A landscape with many valleys, sampled at points; each row gives a point and its height.
From any point a ball rolls to the lowest of the 6 points nearest to it. It stops when none of these is lower. Distance is the straight distance between rows; heights are no part of it.
Q706: [ 92 102  98  85 105  80  99  89  96  83  88 106]  (h 148)
Q168: [ 95 115  93 115  89 144  96 105 115 111 130 108]  (h 210)
Q639: [116 104 128 122 101 121  98  96  82 135 103  89]  (h 314)
Q111: [105 100 138  94 106 106 109  92  87 122  84  90]  (h 285)
Q232: [129  97 131 117 109 111 117  95  83 161 103  73]  (h 752)
Q822: [ 85 116 130 114 109 122 114  96 112 112  94  88]  (h 504)
Q537: [ 85 116 105 105  96 122 111  88 117 101 113 107]  (h 569)
Q891: [120  71  65  85  86  95  70 123  95  80  98 111]  (h 16)
Q524: [128  85  85  91  84 123  75 118  82 119 109 107]  (h 20)
Q407: [ 93 120 111 136  97 137 105 103 112 110 123  99]  (h 227)
Q350: [ 89  94  69  90  92 109  91  98 114  75 109 121]  (h 73)
Q889: [125 100 110 103 102 118  93 100  77 142 108  99]  (h 108)
Q175: [103 119 114 113 107 124  95  92  94 119 101 104]  (h 483)
Q869: [103 101 106  85 110  68 104  91  86  99  84  96]  (h 93)
Q267: [ 93 105 129  81 122  81 117  91 100  97  80  88]  (h 154)
Q553: [108 115 143 146 113 121 118 120 111 137 101  77]  (h 320)
Q542: [ 94 100  79 101  84 148  87 102 123  96 127 126]  (h 204)
Q567: [ 77  90  65  92  93  58 105 100 124  59 114 105]  (h 79)
Q384: [ 91  97  79  89 102  88  91  94 110  76  94 113]  (h 125)
Q354: [ 75 112 129  97 111 113 118  85 121  98  90  97]  (h 214)
Q799: [116  94 100  96  95 115  88  96  76 115 101 105]  (h 252)
Q411: [102  98  90  91  93 106  86  97  84  94  97 115]  (h 321)
Q666: [115 109 144 116 109 120 119  93  95 141  91  71]  (h 510)
Q293: [ 91 124 135 147 106 130 117 120 119 124 103  80]  (h 251)
Q527: [109 102 144  81 116  96 122  90  92 121  78  81]  (h 215)
Q547: [ 85 102 107  86 107  70 110  84 100  78  83  96]  (h 126)
Q246: [113  72  51 109  80  58  88 130  91  63  87  74]  (h 149)
Q578: [118  92 122  80 112  86 114  81  79 135  85  88]  (h 319)
Q448: [118  84  74  86  85 119  69 118  94  95 102 120]  (h 142)
Q23: [121  87 101  84 101  84  88  91  75 117  99  98]  (h 289)
Q948: [124  86  83  87  93  96  83 109  78 100 100 111]  (h 162)
Q690: [ 73 100  82  90  98 101 105  88 122  73 121 122]  (h 334)
Q672: [ 97 105  82  90  97 113  87  96  99  86 104 120]  (h 268)
Q552: [103 126 133 159 107 123 109 123 105 133 106  78]  (h 276)
Q462: [ 90  92  70  95  86 118  87  98 118  90 118 124]  (h 164)
Q45: [131 109 137 139 116 109 120 110  93 166 102  62]  (h 617)
Q482: [ 90  74  55  88  85  82  93 110 117  66 109 115]  (h 83)
Q119: [ 91  98  83  91  99 112  98  87 117  92 115 123]  (h 382)
Q328: [ 93 107 106  98  98 111 105  91  97 104 106 114]  (h 554)
Q286: [ 90  92  62  94  90  73  86 108 114  68 104 111]  (h 61)
Q740: [106 107 111  89 106  96  98  87  85 107  89  98]  (h 275)
Q460: [ 78 105 114  85 106  87 116  85 119  79  91 108]  (h 151)
Q548: [115  86 107  82 111  57 110  91  75 112  81  87]  (h 147)
Q296: [100  91  72  94  98  67  93 103  94  71  89 105]  (h 31)
Q924: [ 82 111 112  91 101 106 111  86 112  93 100 108]  (h 59)
Q691: [ 89 110 149  98 119 116 120 101 105 118  82  80]  (h 330)
Q102: [ 86  84  49 102  84  56  93 116 110  54 103  94]  (h 78)
Q623: [116 101 100 105  85 126  78 107  85 116 112 100]  (h 128)
Q130: [ 80 105 145  76 117 102 128  93 117  91  74  84]  (h 205)
Q966: [ 77  97  56  96  97  55  96 106 118  54 105 100]  (h 76)
Q114: [ 99 112 128 110 111 116 103  92  89 120  96  97]  (h 502)
Q372: [112 122 128 138  98 124 104 110  91 137 104  86]  (h 281)
Q943: [ 89  88  52  86  90  93 105  98 129  65 129 123]  (h 303)
Q240: [108  80  66  95  90  59  84 115  85  75  88  95]  (h 77)
Q282: [ 87 121 143 140 112 134 124 111 117 117  97  81]  (h 21)
Q94: [110  80  65  91  93  72  82 117  94  68  93 100]  (h 70)
Q256: [103  92  89  93 102  53  96  98  79  75  86  93]  (h 72)
Q307: [ 75 110  90  90 106  75 109  84 109  74  99 115]  (h 163)
Q11: [ 91 109  91 101  96 125  94  90 109  97 115 114]  (h 323)
Q107: [116  90  86  81 100  52  95  98  71  93  90  93]  (h 150)
Q15: [104  85  78  88  87 115  76 113 100  90 113 124]  (h 143)

Where does a ball stop that starts at each point below?
Q411 => Q891
Q547 => Q296
Q548 => Q296
Q407 => Q524
Q11 => Q350
Q943 => Q296
Q666 => Q282
Q45 => Q282
Q482 => Q296
